Each row is a point on a landscape with many valleys, with its height.
A ball rolls from a point to the lowest of its 5 nearest points, and stops where none of them is lower. Distance is the straight distance between rows; heights are no part of it.
Z876 h=344: [125 127  85  53 142 102  86  99  67 121 126  70]
Z578 h=365: [136 141 158 157  98 130 166 171 185 132 142 167]
Z761 h=242: [131  90 178 165  80 148 126 149 214  75 142 137]
Z562 h=682: [146 105 145 142 113 123 105 133 144  84 130 109]
Z891 h=495: [138 135 171 124  87 134 156 137 202  86 138 143]
Z561 h=487: [137 136 158 153 107 126 155 151 179 113 134 149]
Z961 h=248: [116 160 108  96 162 134 157 105 106 163 114 134]
Z730 h=343: [126 156 126 112 139 129 154 117 121 148 111 144]
Z525 h=245: [134 164 167  87 105 122 192 139 178 110 135 156]
Z924 h=401: [136 133 166 153  78 139 151 153 199  94 140 148]
Z98 h=516: [129 123 113 171 154 133 107 131  98 158 118 133]
Z832 h=530: [140 112 136  90 111 109 101 117 134  76 125  90]
Z285 h=97: [144 112 124 138 137 126 101 126 111 123 123 108]
Z85 h=325: [116 130  97 130 165 126 105 116  67 163 123 108]
Z426 h=342: [132  99  98 141 157 113  83 118  63 151 127  99]
Z386 h=386: [144 123 160 109  65 130 128 119 205  46 151 114]
Z370 h=92: [128 160 182  98  78 125 197 157 210  96 154 179]
Z5 h=222: [ 86 159  90  77 180 125 149  76  75 177 118 123]
Z975 h=403: [139 169 148 100 127 137 173 144 141 143 124 155]
Z719 h=296: [111 152 106 123 159 134 156 110  98 190 119 137]
Z133 h=315: [106 128  70  82 157 119  99  79  50 154 124  89]
Z923 h=184: [ 84 159 101  70 174 138 172  94  82 187 121 152]
Z828 h=383: [135 150 127  87 129 123 141 115 122 124 112 111]
Z229 h=348: [142 123 112 114 136 119  99 115  90 118 116 100]
Z7 h=498: [127 160 126 131 135 139 169 146 125 172 131 162]
Z591 h=615: [141 143 149  99 113 126 140 120 151  98 113 120]
Z92 h=679: [147 124 131 169 134 135 113 139 128 126 124 127]
Z87 h=355: [142  92 160 192  97 142 118 158 183  90 142 143]
Z295 h=269: [ 94 138  81 124 179 127 127  86  63 190 120 126]
Z419 h=392: [132 110 107 136 154 119  90 118  83 134 123 107]
Z747 h=173: [140 104 121 174 148 120  90 140 103 120 115 108]
Z740 h=709: [127 153 117 150 147 135 156 148 111 186 124 170]
Z247 h=329: [123 106  83 103 146 109  73 103  54 142 120  78]
Z824 h=704: [143 128 138 114 117 120 125 127 135 101 128 112]
Z159 h=607: [141  97 138 125 108 120  92 133 136  81 130  87]
Z288 h=189: [135  86 152 129  75 127  85 139 179  38 147  98]
Z638 h=286: [110 119  79 106 164 119 103  96  65 168 123  98]
Z563 h=762: [138 119 153 158 113 137 121 143 152 118 128 129]
Z996 h=236: [141 128 117  69 122 107 107 101 102 108 118  91]
Z846 h=568: [141 137 150 176 112 138 151 172 151 138 131 162]
Z258 h=122: [114 112  78 162 175 132  90 118  72 179 116 124]
Z421 h=404: [133  79 114 136 141 121  55 151  68 119 127  95]
Z259 h=304: [142  62 160 177  84 137  82 142 179  60 143 120]
Z522 h=604: [107 145  93 175 174 144 143 135  82 204 115 164]
Z850 h=582: [132 125 158 106  93 125 124 117 180  63 136 118]
Z227 h=675: [132 136 129 151 141 139 138 139 118 155 117 145]
Z121 h=260: [132 150 164 121  91 123 176 165 183 114 146 166]
Z781 h=284: [136 140 100  90 155 125 119  99  93 149 114 105]
Z53 h=253: [117 139  98  90 166 130 124  84  81 160 113 116]
Z131 h=316: [130 170 136  78 138 123 189 129 134 154 138 161]
Z192 h=437: [134 122 124 141 145 129 113 118 102 142 123 109]
Z956 h=413: [140  71 147 156 107 111  74 151 146  70 132 109]
Z354 h=379: [128 125 162 182  96 139 162 184 195 120 156 173]
Z211 h=537: [ 80 151  79 156 172 139 147 108  78 214 118 154]
Z806 h=447: [105 135  90 160 170 142 132 116  84 192 112 141]
Z172 h=231: [111 157 113 100 161 136 154 103  95 178 118 148]
Z441 h=389: [130  93 150 103  79 122  99 116 192  34 146 101]
Z63 h=339: [127 136 165 162  81 129 172 176 206 108 154 174]
Z268 h=331: [136 116 162 178  79 144 139 160 203  95 148 157]

For each start below, name the point where the ball stops.
Z247 | Z923
Z740 | Z923
Z961 | Z923
Z561 | Z370
Z522 | Z923
Z850 | Z288
Z591 | Z996
Z924 | Z761

Write out the way that a ball takes from each point below.
Z563 | Z561 Z121 Z370
Z133 | Z53 Z5 Z923
Z354 | Z268 Z761
Z63 | Z121 Z370
Z295 | Z5 Z923
Z975 | Z525 Z370
Z131 | Z525 Z370

Call two points neighbours if one is among the 5 nearest of the other. Go from one point of each pair to the other, from neighbour to neighbour, staying as low as possible. Name the highest point that can't be avoided.
Z761, Z996 | Z63
Z285, Z258 | Z229
Z370, Z923 | Z131
Z288, Z761 | Z259
Z996, Z923 | Z781
